A landscape with many valleys, sampled at points; each row gives a point and its height.
From any point a ball takes the steepest step (drop divided by distance) to one of its 2 nearest points. It stops when none of these is lower. Distance is the straight distance between rows; heights are no part of it.
ded h=66.5: [109 142 114  91 153 118  76  58 116  65 107  95 134 123 119  89 127 154
  94 112]
pofu h=33.9: [ 74  81  83 130 120 116 110 128 124  71  45  61  53  69 116 140  82 112
  75 121]
fiz h=47.1: [131 116 142  90 111  87  56  76 127  80 145 112 170 140 104  97 126 119
 122  87]
bib h=57.2: [102 146 115 126 118 119  88  97 129  91  88  75 116 112  84 130 105 140
 106 136]
rig h=59.8: [ 94  82 110  78  66 102 114  93  73 146 115 103  60  85  90 102  76  64
 104 119]
demer h=63.3: [115 158 115 114 145 145 114  96 136  80  81  93 123 150  54 119 121 163
  90 108]
Beb h=48.3: [108 117 130 119  61  86  58 103 119 124 145  94 137 119  76 111  88  85
 143 121]
Voli h=20.8: [ 66  81  73 131 103  91 109 129 116  85  67  55  52  46 124 122  92  90
  75 107]
Limir h=37.4: [106  95  80  88 136 125 106  88  94  55  66 122  99 114 112  98  97 143
  76  76]
liger h=8.1: [121  97  93  83  82  70 131 105  71 157 114 102  65  89 104  77 119  40
 106  72]
kudi h=17.7: [121  94  79  89  93  72 141 118  80 139  98 106  59  90  97  72 117  53
  96  57]
Lupo h=37.5: [ 93 103 108 105  67  64  63  92  94 130 165  92 124  80 128  79 118  62
 118  94]
sikir h=64.7: [ 97 156 123  97 159 125  87  61 124  73 103  75 121 114 106  96 133 164
  90 140]
papu h=34.4: [ 82  99  62 100 113  73 108  97  81  87 103 107 105  76 135  72 123  88
  76  68]
Muri h=37.2: [111  70 118  72  78 134 117 101  81 111  88 126  79 124  64 109  54 101
 109 129]
Vig h=27.2: [115  83  81  95  99  86 111 107  99  91 106 127 104 113  92  63 107  89
 102  44]
luno h=41.5: [111  81  91  65 104  81 121  86  71 123 126 137 120 114 129  59 136  64
  83  51]
kuvef h=21.8: [ 98  71  76 114  99  91 135 141 110 102  62  89  41  73  80 100  84  85
  91  73]
boman h=11.6: [111  83 106 110  76 111 114 129 110 110  76 104  72 108  50 110  67  97
 119 105]
kivi h=27.5: [115  78  72  83 113 100 146 116  82  96  71 126  65 105  86  67 101  90
  86  47]
vob h=8.7: [ 91  65  72  90 117 106 148 126  85 103  54  97  39  72 103 100  89  83
  67  83]
safa h=32.1: [ 98  70 102  39  99 132 129  75  49 120 101 140  83 115 116  82  85  85
  74 104]
Genir h=62.7: [ 68  87 100  80  82 110  94  77  69 119 112  99  90  72 132 105  87  85
  82 134]
mumeg h=42.3: [107 124  80 133 125  93  92 111 129  56  74  88 102  96  90 100 108 133
 101  79]
boka h=57.4: [ 88  77 112 101  66 108 110 115  99 135  95  87  53  78  83 115  64  77
 107 127]
zodim h=45.0: [118 108 141 105  61  78  39  98 126 121 169 102 163 117  91  97 107  78
 145 104]
zuke h=39.0: [ 93  83  83  56 109  96 129  76  54 122 118 135 115 106 146  65 128  73
  67  75]
sifim h=22.9: [ 91 102  91 109  85  83  80  91 100  97 120  92 108  86 112  97  99  98
 105  98]
fitiz h=52.9: [ 89  84 126 123  74 128 110 128 124 116  71  76  73  95  63 160  56 100
 115 159]
sipi h=32.3: [140 132 124 126  87 112  98 133 140  97 104 106 146 165  27 120  90 111
 144  84]
dasif h=20.9: [114 103  88  73  95  68 132  90  59 168 124 110  86  94 133  75 135  33
  90  76]
Zug h=54.4: [107 129 122 114 102 123  81  91 116  94 103  99 127 130  78 127  94 130
 113 128]
kupel h=32.2: [ 95  81  84  59 122 113 109  71  67  77 103 136 123 112 143  74 115 112
  74  76]
Bivi h=40.9: [ 87  96  94 127 120 123 107 122 129  76  44  71  64  87  91 149  82 129
  86 123]
lok h=33.7: [ 82 107  93 101  82  58  69  81  90 109 154  89 128  69 142  71 125  74
 108  99]
giziz h=25.0: [ 99  87  80 142  88  81 117 149 132  86  59  81  57  76  78 107  83  94
 106  72]
kulu h=44.0: [121  98 127  88 102  69  56  75 115  87 158 113 171 118 123  82 131  97
 122  67]
bufup h=19.1: [130  70 112  73  99 138 122 103  89  83  77 148  99 156  56  98  73 117
 105  84]
savap h=28.5: [115  58 104  65  91 131 147 122  78 116  64 109  35  96  69 105  63  94
  86 113]
Muze h=20.4: [119  93 104 111  89 110 104 117 114  89  81 117  99 129  56 103  79 107
 115  86]
zezu h=26.7: [ 83  79  65  78 122 109 135  98  62  99  77 117  82  81 130  79 106  91
  60  81]
Buviv h=60.5: [112 159 118 130 127 119 101 105 144  91  90  76 125 133  55 120 123 145
 106 114]
Defaf h=55.1: [108 101 138 111  49 124  94 121 111 135 110 101 111 123  39 140  61  87
 142 154]
vef h=38.0: [ 72 104  62  97 116  71  97  86  74  85 113  94 117  61 159  71 131  95
  78  93]
sefu h=17.8: [ 90  94  82 137  91  87  97 137 128  91  73  76  72  74  84 117  89  99
 108  93]
lofes h=26.4: [ 90 115  93 144  81  86  82 122 128  99  93  74  91  79  85 126  84  99
 114 117]
velu h=28.4: [114  77 102  66 119 125 102  70  78  71 100 143 125 142 116  85  97 121
  90  74]
Riso h=22.5: [113  93  92 108  93  98  98 107 111  84  94 117 106 119  81  90  91 109
 111  70]
rufu h=37.7: [ 98 144 108 144  90  64  53 104 136  94 129  57 125  83  99 109 113 110
 136 125]
Zas h=38.1: [ 92 111  68 135 119  75  96 120 122  61  67  77  83  71 108  99 110 120
  93  71]
Leso h=57.3: [123  84 139  93  51 124 105 117  99 134 108 116  91 134  36 121  58  86
 137 140]
dibe h=37.8: [ 91  97 103  84  95  57  68  74  82 107 162 100 153  78 152  63 144  66
 103  82]
doni h=20.5: [ 81  76  65  74 121 106 152 111  64 118  62 113  53  79 123  88 105  76
  56  82]
Petir h=28.2: [ 93 107  91  80  89  65 119  82  57 167 138 107  97  81 150  73 139  33
  85  94]
Zasik h=65.2: [ 81  88 101  66  99  95  86  55  58 104 141 114 141  87 164  75 123  83
  80 110]
ruzi h=17.6: [ 60  83 104 110  88 112  98 103 103 100  83  68  61  58 123 141  74  97
  85 146]
beda h=67.3: [104 106 120  71 118 113  69  46  85  73 127 111 145 113 143  99 113 130
  90 116]
ved h=61.5: [ 82  82 112  69  72 106  99  78  67 133 126 107  86  83 117  99  80  76
  94 126]
goded h=50.9: [ 96 101 116 117  55  90  73 111 112 130 126  92 102 102  76 112  78  80
 134 128]
tufav h=31.2: [ 98  91  62 101 109  74 121 109  86  97  95 112  94  88 116  64 119  82
  85  48]
vefe h=45.6: [ 92 102 113 126 109 137 109 118 125  88  48  73  76  99  80 158  72 127
  91 144]
kozog h=26.9: [ 77  88 108 100  86 123  93  94  95 105  80  93  78  83  99 136  65 106
  94 141]
numor h=27.8: [103  62 106  52 103 136 125  79  59 100  91 143  87 128  96  90  73 106
  86  97]
muv h=23.9: [122  83  71  87 109  85 153 123  79 118  82 122  59 102  90  62 121  67
  87  35]
sal h=39.7: [131 144 107 146 108  91  91 131 150  77  93  91 129 140  51 108 110 134
 127  76]
nudug h=64.1: [ 68  95  99  73  87  91  81  58  64 114 138 102 119  77 151  94 106  84
  85 132]
buro h=34.9: [102  80  80  79 122 129 118  94  80  69  69 127  87 114 104  92  85 124
  78  75]
Zisi h=34.7: [116  67 105  45  94 129 148 100  60 132  80 118  43  97  88  99  73  86
  86 113]
zemo h=41.8: [111  97 132 100  57  71  52  90 108 129 171 104 140 108 107  83 104  61
 134  88]
vebe h=32.8: [ 97  83 108  83  89 137 103  96  89  95  82 115  86 109  86 121  66 106
  97 121]
Nelib h=40.8: [101 118  86 109 150 125 103  96 108  57  58 104  93 116  97 112  98 155
  79  89]
poder h=24.1: [124  64 109  52  95 134 128  90  68  96  91 149  85 141  74  82  81 107
  96  85]
Bab h=42.9: [121 131  94 137 114  91  83 115 134  65  90  97 124 123  72  98 112 130
 118  70]
detov h=16.8: [103 109  93 116  94  87  78  99 113  84 107 103 114 106  94  98  95 108
 111  91]
tiror h=60.6: [127  88 128  91  46  91  94 119 107 144 131 114  88 118  57  89  76  68
 139 103]
Tulog h=32.0: [ 73  98  64 136 118  79  97 122 113  69  69  66  72  49 125 108 112 105
  78  90]
Pog h=31.6: [105  74  86  86 102 116 126 108  85  91  74 122  73 103  85  93  82 101
  88  77]
vipif h=53.0: [101 109 125 120  58 107  84 118 119 125 109  95 109 112  58 133  71  96
 135 140]
mov h=43.4: [124  74 110  62  94  79 119  87  78 132 139 138 119 127 113  56 126  59
 100  45]
nesud h=27.9: [ 76 103  89 110  82  74  77  90  94 110 123  86 101  65 126  93 105  80
 105 109]
ser h=41.1: [107  98 115  79 103  63  56  69  97  93 161 111 168  96 143  69 141  83
 114  75]
Nite h=66.2: [ 93  85 116  60 107 104  78  49  69  87 138 126 153 110 153  87 118 106
  84 102]
lel h=36.2: [ 89  79  93  54 107 111 134  79  51 129 111 129  95 102 131  75 108  70
  69  92]
doz h=67.9: [100 117 111  82 129 123  76  55  92  68 105 104 130 118 127 103 111 143
  85 113]
ludos h=42.8: [ 92 148  97 149 110  68  68 107 140  79 100  47 110  72 107 112 119 122
 123 118]
nom h=39.6: [ 66 104  69 101 102  55  95  89  69 111 123  91 114  44 161  68 136  65
  76 105]
sut h=24.4: [121  86 109  83 112 126 101  84  98  75  92 143 118 152  79  92  92 126
  98  77]
Tuk h=2.0: [ 58  78  89 114  93  96 106 110  99 101  81  59  54  41 135 127  85  78
  72 129]
Fet h=48.2: [ 78 145  83 142 128  61  62  94 125  67  97  43 106  51 138  95 130 120
 113 114]
povi h=49.6: [ 83 107 118 126  94 137 104 117 127 105  68  70  84  97  79 165  71 115
 104 166]
Gimoz h=26.5: [128 102 120 117  76 110  94 128 120 101 100 118 120 148  42 111  81 105
 138  94]
Rus h=31.7: [ 81  88  63  71 128 111 111  77  65  78  88 122 109  90 147  81 109 112
  59  81]
Fulo h=58.6: [ 85 163 110 128 169 113  99  94 148  71  80  42  97  84  98 102 137 158
  89 136]
riro h=46.0: [ 75 129  75 122 130  68  70  90 100  66  98  53 110  42 150  92 129 117
 101 116]
sak h=20.0: [120  70 101  88  81 108 132 129  98 119  71 109  48 106  53 101  71  91
 111  95]
Fop h=31.9: [ 94 131 106 147  80  78  69 126 136 107 110  68 108  86  80 123  91 102
 133 118]
sigo h=59.2: [120  78 128  85  52 105 106 111  95 145 115 113  78 117  50 104  64  76
 135 121]
vav h=42.1: [ 67 114  63 114 127  68  86  90  87  66  97  72 110  43 157  84 135 102
  85  97]
gadek h=52.4: [ 97 159 100 145 145 108  97 111 150  74  70  56  96  93  87 125 122 154
  91 119]
guzav h=45.7: [ 97 131  90 129 152 124 104 106 132  64  50  76  88 105  89 124 104 157
  80 105]
dad h=36.3: [141 141 114 143  98 101  96 143 152  86  98  98 140 158  29 113 104 121
 141  67]
retod h=55.3: [ 93  72 119 105  66 119 112 126 107 126  77  86  58  84  65 137  57  88
 111 147]
Visan h=51.6: [126 117 129 105  95 111  79  92 122  91 120 115 144 149  74 113 100 115
 124 100]
pira h=34.8: [ 75 110  75 100  96  51 114  92  68 149 127  99  97  57 152  73 138  47
  76  96]
raf h=49.5: [134 108 142  90 106 111  69  79 118  84 128 123 163 157  83 105 115 118
 115  92]

Call two points neighbours if one is among the 2 nearest of the other. Go from one point of each pair to the other, from neighbour to neighbour, staying as low as possible. Name the highest point that can't be avoided.
bufup / Muze | Zisi
boman / detov | Riso
bufup / vob | kupel
liger / bufup | nom
sefu / vob | giziz

For each start below, name the point where the ball stops.
mov | bufup
Genir | Tuk
ded | liger
fitiz | Tuk
Defaf | lok
mumeg | Tuk
Zug | lok
Fet | sefu
tiror | lok
Pog | liger
nom | liger
vef | detov
